Points on a hilly landscape, in no order, each with its height.
From any point a ball rolls to the lowest of the 2 points nearest to it. It stops when none of these is lower. Distance is the straight distance between rows; heights are no part of it.
Q566 h=320: [-25  22  17  10 -54  32 -46  42  13  35  52  15  11  32 -46   2 -19  -6
  54 -53  25   6 -26   9  14 -37]
Q420 h=268: [  1 -14 -13  -3 -27  64  78 -50   7  45   6  16  -4 -16  -4  14  14  65
   4  32   5 -16 -35  -3  11  43]
Q248 h=493: [  9  -2 -16 -35  14 -62 -22  17 -33 -20   1  16 -19  -7   8  -4  20  -8
 -19  -1   9 -36  -3 -20  -7   5]
Q25 h=254: [-20  19  23  13  -1 -34   9 -15   3 -25  32   3 -23  26  48  13  -2 -54
 -24  -5 -17  15  48  -7  -9  66]
Q759 h=581: [-25  12  16  48 -32  52  17 -19  -7  30  29 -17  -1  11   0  35 -40 -21
  75 -35 -19  46  22  50  29   1]
Q962 h=225: [ 18  36   4  -4  34 -14  -3 -21 -21 -46  38  -8 -39  -6  33 -32  -8 -28
 -33  29 -30   1  39 -15  -8  84]
Q770 h=503: [-23  -7 -18  45  25  54 -43 -51   0   8   6 -22 -12 -33 -32 -11 -26  35
  43  30 -24   9 -10  70  49 -23]
Q188 h=245: [ 47 -28  11 -44   9 -43 -53  46 -55   7 -42  -5  -8  -6 -27 -27 -10  39
 -21   5  43 -23 -21   6   8 -54]
Q958 h=301: [-24  19  25   7 -67  31   6  41  13 -12  35   0   5   8  -5  16  20 -15
  38 -86  16  15 -19 -67  10  -8]
Q308 h=224: [ 28   1  28 -25  47   3  22 -42  28   4  -2  22 -46 -27  31 -30  20  15
 -18  31 -41  10  24  30  15  49]
Q810 h=259: [-13   1  43   6 -39 -14 -12  76 -19 -44   0  19  12   9  26   2  17 -33
 -30 -39  24  -3 -13 -74   4 -17]
Q75 h=205: [ 39 -22 -22 -39   4 -66 -49  31 -33   2 -16   9  -2 -20 -39 -20   2  10
 -20  23  28 -41 -23   5 -11 -37]
Q283 h=324: [-35 -32 -10  41  40 -12 -57 -22  18  -4 -27   0   4 -20 -31   3 -29   5
 -24  58 -18   7  20  12 -50  25]
Q915 h=389: [ 21   6  15 -11  11 -42  34  30 -10 -25 -40   1  -6 -14  48  41  59 -18
 -38 -19  11  -9  -9 -50  -7  -8]
Q750 h=485: [ -7 -42 -14 -22  16  14  57 -40  25  68 -11  -3  -6  -1  -1  22  19  26
  15  -4   1  -3  -5  41 -25  -9]
Q570 h=391: [-11  -8 -28  -9   0 -31 -44  19 -18  -3  26  12  12  13 -28 -17 -14 -11
  -7  11  14 -45 -17   5 -12 -28]
Q735 h=523: [-26   5 -12  54   8  59 -45 -42   9   2  16  12   0 -14 -52   2 -30  50
  44  33  -8 -15 -35  49  34 -21]
Q208 h=40: [ 11  -3  28 -12 -49 -44 -44  86 -43 -13  19  26  14   6 -19 -19 -19 -33
 -47  -2  33 -10  -1 -42 -23 -17]
Q381 h=89: [ -5  -2  21 -12 -54 -26 -54  71 -10   5  44  28  30   9 -48 -29 -10 -33
 -24 -13  26 -14 -10 -33 -17 -20]
Q429 h=554: [ -2  59  -9   9  18  61 -18  -5 -30 -53  40 -26 -25   6  29 -16 -26   0
  51 -12 -35  21  30  -6  44  45]
Q630 h=376: [-11  16  18  63 -23  37 -17 -31  15 -13  26  -9 -11 -29   0   7 -30 -23
   8  42 -33  14  14  30  49  38]
Q991 h=294: [  9  -8 -39  13  26 -31 -46  46 -15   7 -11 -77   2  -5  -3 -33 -69 -60
 -21  -2  16  27  25  68  -7 -53]
Q319 h=542: [-22  20   4  66 -30  66 -19 -25  27  -9  13  21   6 -34 -47  22 -33  27
  43  43 -14  -5 -34  50  56  14]
Q905 h=113: [ -3 -14  16  -6 -28 -49  49  -3  10  12  -2  28  28  29  42  47  20 -34
 -27 -15  17   4   5 -46 -36  43]
Q598 h=343: [ -5 -29  34  12  -5  23  23  56 -40 -36 -33  23  33  -2  -3   5  44   5
  12  -2  60  -8 -57 -50  -4 -52]
Q723 h=424: [-20  -6 -10 -14 -27  21  71 -16  -4   2 -10   0  35  15  25  36  41  -1
  -4 -20   3 -10  -9 -60 -29  21]
Q937 h=201: [ -6  -2   5   4  31   7   2  43   9  57 -21 -14  -1  31   3  16 -19 -18
  14 -15  43 -19 -16  40   4 -53]
Q985 h=185: [  4  -1   8  40 -37  33  65 -47  38  22  15  13   9  -5  17  25 -12  10
 -10  45   6   5  -5   7  17  58]
Q416 h=281: [ -4  27 -24 -27 -41 -27 -17  60 -42 -86  27  -3   4  -3   5 -55 -16 -24
 -21 -34   6 -12  -1 -77  -2   3]
Q730 h=223: [ 16 -36 -31 -43  22 -37 -72 -18  14   7 -38  27  22 -25 -75 -37   3  43
   8  21  -5 -38 -19  36 -25 -61]
Q930 h=122: [-14  46  10  17   2  29  48 -15  17 -35  18 -25  -8  21  62  29  10 -37
  11 -28 -34  37  42 -33  -4  49]
Q988 h=314: [ 36  -6  28  -6  43 -15  -8  39 -27  -3 -64 -24 -17   8  28  19   9  31
 -32 -52  21   3   8  -6  11 -68]
Q922 h=404: [  5  18  32  51 -63  50  22 -23  39   2  31  18   3 -19 -23  29 -25   2
  26  11  -6  18  -6  22  48  55]
Q31 h=604: [  6   5 -12 -65  22  25 -23 -49   3 -13  -4  16 -21  -3 -17 -80 -14  61
  48   1 -39 -17   3  47  43  -7]
Q54 h=242: [ -4  18 -19 -12  16  88  69 -35   4  15   1 -18 -26 -13  12  14  18  53
  45 -10 -27  10   1   2   9  21]
Q475 h=430: [-40 -18 -32 -20 -24  80  60 -36 -11  55  -4 -26   8  10  -1  47  10  52
  35  -6   6  -7 -12  22 -11  13]
Q572 h=573: [-13   7  36  52 -50  46  -5 -14  20  30  48  -2   8  16 -37  35 -31  -5
  58 -41  -5  44  12  37  21  11]
Q355 h=544: [ 17  32 -47 -72  32   9 -19 -10 -19 -66  17 -42 -16   2 -18 -77 -16  39
  37 -21 -27  -4 -12 -24  22  14]
Q4 h=315: [-16   2 -35  17  11  -2 -63  47   7   9  -1 -44  21  15 -30 -27 -56 -48
  -3   9  18   7  17  61 -11 -56]
Q591 h=589: [-34   2   3  49 -12  37 -25  -7   2  40  28 -27  10  24   2  25 -35 -45
  66 -18 -11  37  17  65  22 -34]
Q102 h=352: [-10 -43 -23   9  59 -42 -65 -18  21   8 -53  13   0 -35 -53  -3 -15  29
 -16  50 -16   1  24  16 -72   8]
Q844 h=595: [ -4 -36   0   5  27 -36  48 -34  31  59 -17 -25   1   5  48  51  14 -43
 -19   4   2  39  29  60 -32  10]
Q833 h=211: [ 12  16 -45  18  -5 -36 -57  78  -1   0 -26  23  51   3 -86 -37 -36  -5
 -32  42  26  -2  -6 -25 -46 -62]
Q715 h=454: [ -9 -14  14 -11  -5 -44  14  -1 -25 -11  15  48   9  12  17  15  38 -11
  -6  10   5 -26 -22 -56  -6  25]
Q449 h=246: [ 14   2 -46   6  19 -37 -68  64  -4  18 -54  14  38   4 -88 -14  -6   4
 -27  54  27 -18  -9  -7 -40 -57]
Q32 h=283: [ 24 -23   1 -48  27 -14 -45  51 -51  -8 -43 -44 -10  22 -28 -41 -50  60
 -13 -37  28  -2 -19  17  29 -69]
Q413 h=285: [ 20  22  23  23  13  12  50 -35  27   2  19  -5 -29 -19  64   4   2 -32
 -27  55 -22  30  17   6  23  92]
Q498 h=142: [ 12 -40   9  32  24 -23  40 -60  59  28  -8  22   1 -17  16  33  18  15
 -54  56  -7  14   9  27 -10  40]
Q317 h=333: [-15 -15  59  22 -40  44   9  76 -23 -17 -14  16  41  17 -11  -6  21  -5
   8 -34  58  12 -48 -57  -3 -52]
Q148 h=276: [-14  17   2   2 -30   7 -55  76  -6  18  22  -6  16  31 -32 -32 -53 -23
 -11 -17  35 -11  -1  17   0 -49]
Q164 h=344: [ 23  10   3 -57   2  15  50   7  17  -8 -98  23   2 -13  45 -12  31  25
   8 -31 -39 -21  12  30   3 -67]
Q563 h=385: [ 46 -26  35 -38  13 -43  -7  25   2  61 -70  29  -9  -8   1  20  27  18
  -6   7  26 -22 -15  29 -10 -57]
Q606 h=623: [ 19 -23  14 -50  17 -38  51 -31  28  36 -40  39 -25  -5  27   8  38  16
  -3  -3 -33   1  25  36 -23  -2]
Q387 h=271: [-19  19  14 -15 -49 -11 -29  61 -31 -79  24  14   8   0  12 -31  19 -29
 -17 -40   6 -10  -4 -85  11  -1]
Q277 h=400: [ 17  -5   0 -21  -9 -25  70   4 -10 -30 -30   5  28 -11  39  45  82 -23
 -36  -2   3  -2 -11 -69 -26  12]
Q651 h=298: [-30  22   5  14 -41  23 -63  51  20  25  42  -8  11  33 -37 -11 -41 -31
  31 -28  18   5   3  34   7 -43]
Q918 h=154: [ 11 -12  27  -2 -30 -42  44  39   4  26 -35  13  34  28  38  58  17 -39
 -36 -17  44   2  -8 -43 -39  15]
Q505 h=432: [-17  16   9  13 -61  70  60 -22  -3  10  15   2  15  15  -9  40  -9  33
  42 -33  -6  12   2 -23   2  40]
Q817 h=474: [  1 -17   2 -19  27 -45  -4 -27 -14   0  22  39 -12  -2  -2   6  30   8
 -17  22  -6 -36  -9 -18  -1  17]
Q976 h=574: [-16 -14   0  -2  45  -1  19 -38   9  33   1 -25 -38  -7  44   2   8 -26
  24  -8 -22  30  28  54  19   1]
Q515 h=305: [ 28  -8  16   0  50 -19 -35  51 -51 -19 -37 -37  -9  40  24  20   0  36
 -40 -59  15  23  14 -17   7 -82]
Q856 h=364: [ 45 -30  49 -19  14 -26 -19  40 -48 -26 -68  15 -13 -21   8   8  49  38
 -13  -1  42   5 -18 -31  10 -57]
Q401 h=563: [-19  29 -20 -22  50  18   6  -6   6 -23  -5 -35 -39  -2  52 -10  13 -19
  34 -32 -17  17  28  16  26   2]
Q347 h=159: [-13  -2  -7   8  32   2 -17  23  24  63 -12   6  26  35 -29  17  -1 -16
  15  15  30 -24 -28  39  -4 -56]
Q194 h=526: [  48    4  -62   -3   19 -104   -4   10    0  -59   22  -18  -16  -10
  -25  -58  -48  -20   -7    5    3    9    1   -1  -20  -22]
Q537 h=241: [-17  -4  40   0 -39 -15  -7  66  -6   8   3  26  19  27   7  11   4 -32
  -4 -29  32  -9 -25 -45  -4 -18]
Q405 h=613: [ 20 -16   6 -40  19 -48  58   1  28  38 -54   1 -27 -14  43  42  38  -7
 -15 -22  -1   8  26  30 -34   0]
Q636 h=295: [-11  26 -45 -30 -10 -25 -20  30 -41 -60  25 -10  -8   7   2 -50 -22  -8
   3 -20   5 -26   0 -44   3   7]
Q677 h=342: [ 14  10 -14  33  26  21 -27 -43   3   5  -7 -44 -22 -75  21 -30 -12 -40
 -29  58 -67  21  20  34  44  39]
Q6 h=551: [-12 -28 -13   1  44 -26 -37 -40  10  -4  10  -7 -13 -14 -15  -8   0  -6
 -17  26 -18 -10  23  45 -11  -5]
Q506 h=531: [-17 -20  -2   4  35 -15   1 -35  18  29  17  11 -12  10   2  14   7   3
   7  11   0 -18   0  34   0  -8]
Q310 h=219: [  6   4  -7   0  43 -23 -17 -44 -21 -13  21 -35 -38 -24  25 -38  -7 -38
 -21  18 -40  23  49  38   9  38]
Q802 h=165: [-25   6  16  42  -5  -5 -13 -30 -13   5  34 -34 -17   5  41   6 -24 -65
   0   4 -35  41  51  29  18  30]
Q673 h=191: [-10   2  12  37  25   0  -4 -48  -5  11  22 -31 -26 -18  44   2 -10 -44
 -18  33 -42  31  37  37  29  41]
Q123 h=239: [ 31   9 -34  -5  41 -26 -15 -48 -29 -29  14 -60 -27 -34   9 -76 -27 -36
  -5   6 -47  35  47  36   4  25]
Q938 h=204: [ -6  -3  14  13   3  -6 -26  57   0  54 -12  24  37  40 -34   6   0 -19
  -5  15  42 -25 -38   7   3 -54]
Q622 h=332: [-28  10  23  15 -48  19  -8  19  20  33  39  13  11  36 -19  15 -16 -17
  48 -43  19   0 -16  -5   1 -14]
Q357 h=326: [ 54   2  46 -22  14 -22 -12  14 -25 -20 -96  -6  -9   8  34   8  19  52
 -27 -48 -10   7  22   6  13 -90]
Q120 h=411: [ -4   0  -9 -18 -37  16  74  -7  -4 -26 -15 -19  53   4  34  49  70 -30
 -43 -17   0  -7  -2 -61 -30  18]
Q444 h=140: [-15  59   6   5   3   8   7  11  15 -67  29 -11 -11  27  59   7  22 -48
 -12 -37 -36  12  39 -54   0  37]
Q722 h=325: [-15  -5  48  14 -68  55  21  61  -2  -1  -7 -11  39  11 -14  11  25 -13
  17 -62  45  10 -40 -64 -11 -38]
Q808 h=214: [-10 -14  45  -3 -61  -6  10  39  18  28  23  18  34  25 -10  13  21 -30
   9 -52  41  14 -29 -62 -18   9]
Q487 h=300: [ -3  -7  -2  28  19   1 -18 -41  32 -26   6  18 -17 -48 -27 -16  -1  15
 -41  78 -17 -37  -5   8   6  44]
Q800 h=456: [-27 -28 -25 -34   0  54  56 -36   6  64 -12 -12  -1   0 -11  23  20  46
  45 -16   3 -15 -21  30 -17 -21]
Q268 h=146: [  7 -26  30 -15 -66 -13  39  28   8  48 -18  15  70  29   7  38  22 -32
 -23 -26  58   8  -9 -46 -48  25]
Q274 h=238: [-11  42  -2  -3  16 -23  -7  -2 -23 -59  38 -18 -35  12  49 -20  -7 -55
 -23  -4 -31  14  57 -21 -20  76]
Q488 h=360: [-13  15 -15  61  -8  37 -33 -33   7  -2  -3 -33  -9 -66   5  -4 -28 -37
   1  59 -57  16  10  31  55  34]
Q852 h=177: [  8 -16 -10 -10   6  49  87 -44  25  39  -7  -9 -25 -11  32  12  18  33
 -12  26 -14  19   9  15  -6  61]
Q221 h=575: [ -4   2  -1  13  22  39  16 -54  16  22  23  24 -28 -15 -21  -9   3  55
  31  30  -9 -26 -30  28  38   0]
Q604 h=355: [ 29 -32  12 -31  25 -42 -21   8  28  69 -47  37  18   0 -36  31  39   8
  -4  28  20 -26 -28  34 -16 -57]
Q284 h=541: [-12  -4  29  18 -56  13  35 -25  32  30  35   3  15  33   8  34 -12 -14
  18 -39  13  27  20 -15 -19  40]
Q777 h=193: [ 34   4  27 -47  41 -19  34 -35  24  -1 -17  44 -40 -14  39 -19  42  29
 -20  12 -52   5  27   5 -10  45]
Q30 h=178: [  4  18  -8 -31  16 -31 -10  23 -39 -70   0  21   3 -10  25 -12  58 -16
 -17  -6  -7 -23 -13 -76   7  16]
Q701 h=420: [-31   4 -14  18 -23  -4 -65  15   8  -2  38  22  31  23 -61 -19 -23  -7
   3   7  -1 -23  -9   1 -28 -27]
Q341 h=348: [-31  -9   4  52   0  25 -36 -34  39 -14   5  24   6 -24 -36   6 -19  29
 -17  64  -8 -27 -21   3   4  27]
Q610 h=559: [-20  31 -12  -2  29  20  -7 -20 -17 -25  29 -24 -41   8  36 -13 -12 -14
  31  -8 -19  12  32  11  25  31]
Q839 h=591: [  2  -5   7 -34  22  35   5 -60  15  20   2  41 -28 -16 -19 -51   9  74
  44   6 -25 -26 -15  35  40 -14]
Q565 h=441: [-24  39 -10   9 -50  80  54 -11  -3 -15  11 -15  22  16   0  40  14  11
  50 -49 -19   1   6 -36   0   6]
Q419 h=272: [-39 -36   9  48  24  -5 -41 -25  52   2 -38  18   7 -32 -12  21 -23  15
 -38  79  -7   6  -3   3 -25  59]
Q424 h=513: [-17 -22  -2  19  16   4  43 -45  23  42  15   0  -2  15  15  31   0  -2
  10  16   3   5   5  33  -9   9]
Q691 h=36: [ 18 -41  -4  -2  11 -20  76 -59  35  44  -4  16   1   0  24  36  26  18
 -47  27  -2  15  14  20 -28  48]
Q732 h=265: [-13  28 -17  12  18  79  46 -31 -12   8  15  -6 -29  -4   2  13  -9  42
  74 -13 -16   9  -7  19  35   8]
Q625 h=311: [-37  16  -1  13 -30  36  13   1  -3  16  24   7   0  29  -1  17 -15   4
  70 -36  12 -10 -20   1   9 -18]
Q990 h=533: [ 43  11 -59 -52  20 -74   7  14 -11 -60   6 -35 -30  -5 -23 -75 -40  -1
   9 -14  -6   3  -5  -6  -2  -5]
Q595 h=319: [-13 -29  -6   8 -27  53  58 -55  -8  58  11  25  24   1 -29  21  13  58
  17  28  15 -24 -52  -2  -8   9]
Q524 h=267: [ 40 -33  15 -59   3 -29 -47  40 -55 -13 -67 -15  -8   0 -30 -46 -25  65
  -5 -20  23 -13 -26   9  25 -65]
Q941 h=237: [-29   9   3  -3 -30  -2 -24  -8 -38 -28  50  42   4  12 -19 -29   3  10
  16   1   0 -37 -25 -48  12  13]
Q443 h=256: [ 23  -5 -46 -25  31 -56 -16 -23 -20 -23  -7 -73 -24 -27  10 -74 -36 -49
   6 -18 -35  38  39  57   5  -7]
Q863 h=562: [  7   0  37  45 -59  34   2 -17  39  34  65   3  12  11 -54  44 -11  13
  32 -52  21  41  -5   1  15  38]
Q231 h=120: [ 27 -11  10 -24  20 -57  53 -34   4   7  -4  42 -13  -3  33  33  55   9
 -34  15 -13   2   5 -37 -19  56]
Q840 h=304: [ 19  16  -1  23  -2  19  38 -35  58   6  19   9 -15 -43  37   4  13 -23
 -15  81 -23  11  -9  19  37  78]
Q287 h=126: [  2 -23  -8   9 -16  23  86 -54  22  39   4  -2   6   4  34  29   5  19
 -34  30   9  13  16  10 -18  64]
Q26 h=501: [ 19   4 -17 -33   4 -54 -25  52 -50 -38 -16  -8 -18  -9  10 -16  -8  -6
 -33 -10  25 -27  -5 -29  -3 -11]
Q797 h=164: [ 11   7 -37  17 -19 -50 -50  54   3 -18  16  15  36   2 -58 -29 -38 -27
 -29  23   9 -16   4 -16 -56 -40]
Q141 h=210: [-15 -40  12  53  27 -16  -2 -46  65  17 -17  24  22  -8   6  44   0  14
 -50  65  -4  17   2  13 -17  39]
Q805 h=557: [ -9  11   4  48 -18  53  23 -44  31  12  20  28  -1 -19 -27  21 -13  39
  27  49  -2 -20 -38  27  41  19]
Q338 h=161: [ 36  10  23 -44  41 -40  37 -25  11 -12 -10  39 -28 -15  46   9  63  17
 -37   7 -43   5  19 -39 -18  60]
Q315 h=258: [ -5   3  -4  -9  -6   1 -47  78 -48   1   1 -12  15  29 -17 -35 -59  12
 -20 -20  45 -17 -18  -6  13 -54]
Q73 h=187: [ 25  32  16 -20  47 -11  34 -19   3 -39  12  24 -16  -2  52   8  57   4
 -38   7 -38   1   7 -69 -14  67]
Q90 h=257: [ 20  -1   8  -5  35  -6  -3 -47  24 -11  15  15 -35 -37  -2 -28  12  14
 -37  58 -28 -17  13  26  17  48]
Q580 h=509: [ 37  15 -41 -19 -18 -87  -9  51 -52 -54  15   1  -9 -13  -1 -41 -31 -23
 -36   3  21 -19   4 -40 -29  -4]
Q103 h=215: [  3  -1 -22 -26  -2  96  79 -35  12  28 -12 -27 -16 -15  19  19  30  59
   4  13 -25  13   7   7  -1  51]
Q470 h=377: [  40  -14   37  -46   -3  -29   19   20    3   41 -109   34  -15  -10
   33   16   13   34   -2  -10    4  -20   10   37  -14  -66]
Q975 h=287: [-31  30 -16  13   8  44   9 -19 -13  -2  31   0 -23  19   5   6 -19  21
  71 -19  -4  -4   0  13  37  -3]
Q204 h=297: [ 14 -13   0 -23  39 -13 -45  54 -63 -27 -33 -49  -2  39   2 -10 -33  49
 -34 -51  19  19   1 -14  19 -81]
Q453 h=359: [  21  -19   13  -61  -14   -4   55   10    9   26 -101   34    0  -21
   32    6   40   31    6  -20  -18  -24    5   19  -22  -55]
Q479 h=327: [ 15   8   1  23  21  13   0 -40  36   3   6 -18 -28 -63  35 -16  12 -38
 -37  78 -47  18  11  34  40  64]
Q635 h=368: [-27   6 -17 -12  -1  -6 -29  26 -18  -6  19   1  -7  19   5 -14 -20  -5
  21 -18  23 -36 -16   1  14 -23]
Q441 h=354: [ 20 -35  42  -1  17   0  -7  57 -55 -46 -42  24  12  -7  -7   4  48  29
   3   7  67   2 -46 -39   5 -58]
Q235 h=282: [  2  -7 -17   1  21 -17 -68  52  -7  38 -40  27  47  18 -80  -7  18   5
 -16  51  31 -33 -37  10  -6 -67]
Q76 h=548: [ 10  50 -45 -53  36  40 -30  -4  -4 -78  23 -45  -2  10  12 -42   9  26
  40 -32 -28  -6 -11 -29  46  -6]
Q430 h=101: [ 32  -3 -13   3 -33 -72 -42  64 -37 -17  14  26  22  -7 -37 -16 -16 -31
 -47  34  25 -24  -2 -33 -46 -26]
Q171 h=227: [ 10  -6  18  -2  47   8 -22  61 -26  39 -36 -19  -9  39   3   5 -30  17
 -11 -30  49  -9  -8  21  16 -66]
Q634 h=202: [-16  13  -4 -20   1  -8 -11   3 -46 -59  27  36   2   4  10 -29  35   2
   7   2  -9 -28 -21 -77  12  26]
Q323 h=462: [-47   3 -18  45   9  44 -68  -6  19  22  11  -8  28  25 -47   5 -30   0
  53  15  -4  12  -9  56   3 -48]
Q831 h=482: [-37  -8 -29  19  37  22 -62  -1  22  40  -3 -27  16  16 -27  -2 -19 -16
  42  13  10   3  -9  76   8 -62]
Q292 h=517: [ 33   8 -54  -5   3 -91  -5  13 -26 -54  33  -1 -12 -10 -16 -44 -33 -31
 -22   7   3 -16  20 -16 -40   3]
Q465 h=59: [  6 -10  14   3  -6 -45  61 -34   7   6   9  37  13  20  41  40  28  -8
 -39  12   2   3   9 -49 -26  63]
Q272 h=336: [ -1  -7 -39 -14  20 -15 -50  38 -10   2   6 -42  -2   9 -21 -31 -54 -13
   0  -5  32 -17  -5  55  10 -52]
Q79 h=543: [  4 -16 -31   9  26 -62 -39 -14  -3 -20  13  -4  -8 -12 -21  -3 -11 -26
 -35  28 -12 -17  28  22 -42  -1]
Q558 h=286: [-33  16  25 -10 -66  14 -36  53 -11 -31  61  14  -3  -3 -22 -18  17  -9
  25 -69  15   7 -22 -77  18  -3]
Q119 h=382: [ 52   3  29  -7  10 -18  48  23 -18 -30 -56 -14  -1 -26  32  38  75  -4
 -48 -24   9  -3  -9 -35  -3 -45]
Q684 h=353: [-11   0 -29 -30  22 -10 -37  35 -17  -7  -6 -32 -23   9   5 -26 -31   3
  10 -25  30 -25 -13  27  26 -39]
Q523 h=553: [-13  57 -40 -18  21  45 -26   3 -18 -71  33 -33 -14  19  20 -26 -13   5
  45 -30 -22   4  14 -21  38  11]
Q427 h=135: [ 34 -30 -48 -32  12 -61 -58   6  -9  -8 -17  11  19 -26 -72 -36  -4  23
  -6  26  12 -40 -26   7 -26 -55]
Q615 h=373: [ 60 -12  53 -18   3 -29  10  20 -25 -28 -78   9 -12 -33  29  22  72  28
 -30  -9  16   6  -4 -33  -2 -57]
Q942 h=435: [-28  18 -23  -7 -34  61  66 -14  -2 -10  -3 -29  29  13  21  41  37  -1
  12 -31  -9  -7  -2 -43 -16   6]
Q178 h=296: [ -2 -42 -25 -17  45 -28 -70 -32  24   7 -50  28  11 -31 -72 -22  -3  54
   0  34 -19 -23   5  31 -48 -25]
Q495 h=207: [ 17  40  10 -22  46  -2   2 -15 -12 -50  31  12 -27  -2  42 -18  21   3
 -28  16 -35 -11  19 -49  -6  78]
Q290 h=362: [-16 -27 -17  43  41  -7 -43 -46  13 -20 -13 -17 -12 -50 -27 -23 -21   1
 -28  50 -31   3  22  27 -17  17]
Q276 h=552: [  4  -9  29  19 -73  25  25 -23  34  50  50   1  30  20 -30  38   1   8
  20 -57  31  32   2 -28 -16  43]
Q508 h=371: [-23 -12  -5  22 -23  43  36 -41  17  64  17  10  29  29 -25  32 -11  29
  37  11  15 -12 -29  23 -16  -9]
Q200 h=383: [-24   1  28  57 -49  24 -33 -25  63 -16  10  36  20 -19 -39  15 -23  21
 -18  48  -4 -11 -23 -10   8  45]
Q414 h=266: [-34  15  12  -7 -60   8 -42  17 -32 -29  60  32   6   9 -27 -35  -2   6
  34 -36   6 -13 -25 -55  14   3]
Q392 h=539: [ 39  13 -51 -64  24 -42   2 -19 -10 -61  14 -39 -23  -3 -35 -96 -38  21
  35 -13 -25   6 -10  -3   6   6]
Q729 h=483: [-38  -1 -24  53   7  39 -62 -29 -11   3  20 -28   8  -4 -28  -6 -45  -1
  45  15 -22  15  10  60  20 -31]
Q333 h=405: [-21 -17 -11  20 -30  68  58 -49   1  56  10 -12  13  10 -10  43 -16  41
  36  15   8   7  -8  43  -3  14]
Q886 h=270: [ -5  14  35  30   0 -18  36 -38  20  -7  27   2 -16  11  56  17  -5 -43
 -37  26 -20  31  40   2   5  84]
Q417 h=243: [ -7   4   8  -3  30  15 -44  76 -49  23 -10 -26   8  63 -10 -19 -63  24
 -18 -29  45   7   0  15  21 -70]
Q761 h=584: [ -9 -36  -3  -2  30   1  57 -48  20  65 -18 -38 -21 -13  49  21  12 -29
   5  -6 -24  51  33  64 -13   6]
Q432 h=183: [-13 -29  30 -14 -78  14  34  15   9  26   3   7  61  17  -3  25  35 -19
   3 -52  46  17 -19 -67 -36  28]
Q247 h=316: [ 10 -18  -5  -5  31 -40 -56  28  15  53 -47  37  40  10 -62  28  43   3
 -15  52  23 -26 -32   6 -17 -49]
Q753 h=392: [  5  13  47  62 -57  34 -15 -16  33  -7  44  -4  -7 -28 -19  24 -28 -24
  17  -2 -22  41  16  22  52  56]
Q28 h=438: [-19  -3  17   0 -26  -5  50 -17 -11 -12  11  38  20  17  21  17  35  -1
   6  -9  -1  -8 -18 -74 -12  36]
Q769 h=275: [ 14 -12 -45   0  29 -61 -33  10 -15 -15  -8 -66 -13 -24   3 -39 -43 -58
 -15  -5  -4  20  33  61 -12 -31]
Q261 h=141: [-19  32  19  32   4  25  29 -22  -7  -5  20 -30 -25  11  64  15 -12 -50
  23 -12 -35  55  49   6  20  54]
Q251 h=529: [ 13   2 -38  28  14 -60 -15 -18 -13 -51  34 -11 -11 -10 -15 -37 -31 -38
 -30  20 -18  -5  42   3 -42  18]
Q197 h=567: [-13  10 -15 -21  46  30  44 -24  18   9 -18 -37 -36 -11  55  -2  21 -15
  39 -36 -28  34  34  31  10  -3]
Q836 h=158: [ -2  42  -8 -18  19 -10   3  13  -8 -64  16   3  -4  10  44  -1  42 -28
 -18 -20 -26 -16   5 -71   5  23]
Q685 h=443: [-42   6 -30  30 -10  30 -81   7  12   4  23   4  30  24 -67 -17 -41   3
  31  10   1  -6 -11  28 -18 -42]
Q460 h=313: [-17  18  42  18 -55  47  -7  77  14   6  16 -14   5  13  -6   8  -5 -13
  17 -89  34  18 -21 -51  12 -42]
Q647 h=222: [ 16  16 -15   9 -43  65  86 -29  26  19  10  12   1 -21  16  22   1  29
   6  47   2  -2 -20   0  23  76]
Q668 h=419: [  2  21  28  27 -74  58  53 -30  15  14  29  26   9  -1 -19  26 -16  31
  27 -11   4   6 -13 -14  22  59]
Q823 h=605: [ 15 -21   4 -15  27 -50  44   9  29  58 -34 -11  -5   9  39  57  18 -36
 -22  -3  24   8  14  42 -34  -1]
Q793 h=530: [-21  -8  20  27 -15 -12  23 -22  27  28  29   9  14  39  24  35 -13 -33
   4  -5   5  13  17  12 -17  21]
Q144 h=334: [ 48  22  23 -39  17   4  24  14  10 -29 -91  -6  -3  -8  40 -13  26  26
 -21 -48 -24 -10  18  22  27 -77]

For each start below, name the point where the ball stops.
Q750: Q691
Q622: Q691
Q221: Q930
Q915: Q930
Q470: Q427
Q563: Q208
Q635: Q930
Q958: Q930

Call two points neighbours if one is among the 2 nearest of the other. Go from one point of each pair to the other, from neighbour to neighbour, staying as low as possible. Name the highest point that can't be avoided.
Q465, Q268: Q918
Q691, Q427: Q102
Q930, Q465: Q565
Q347, Q691: Q622
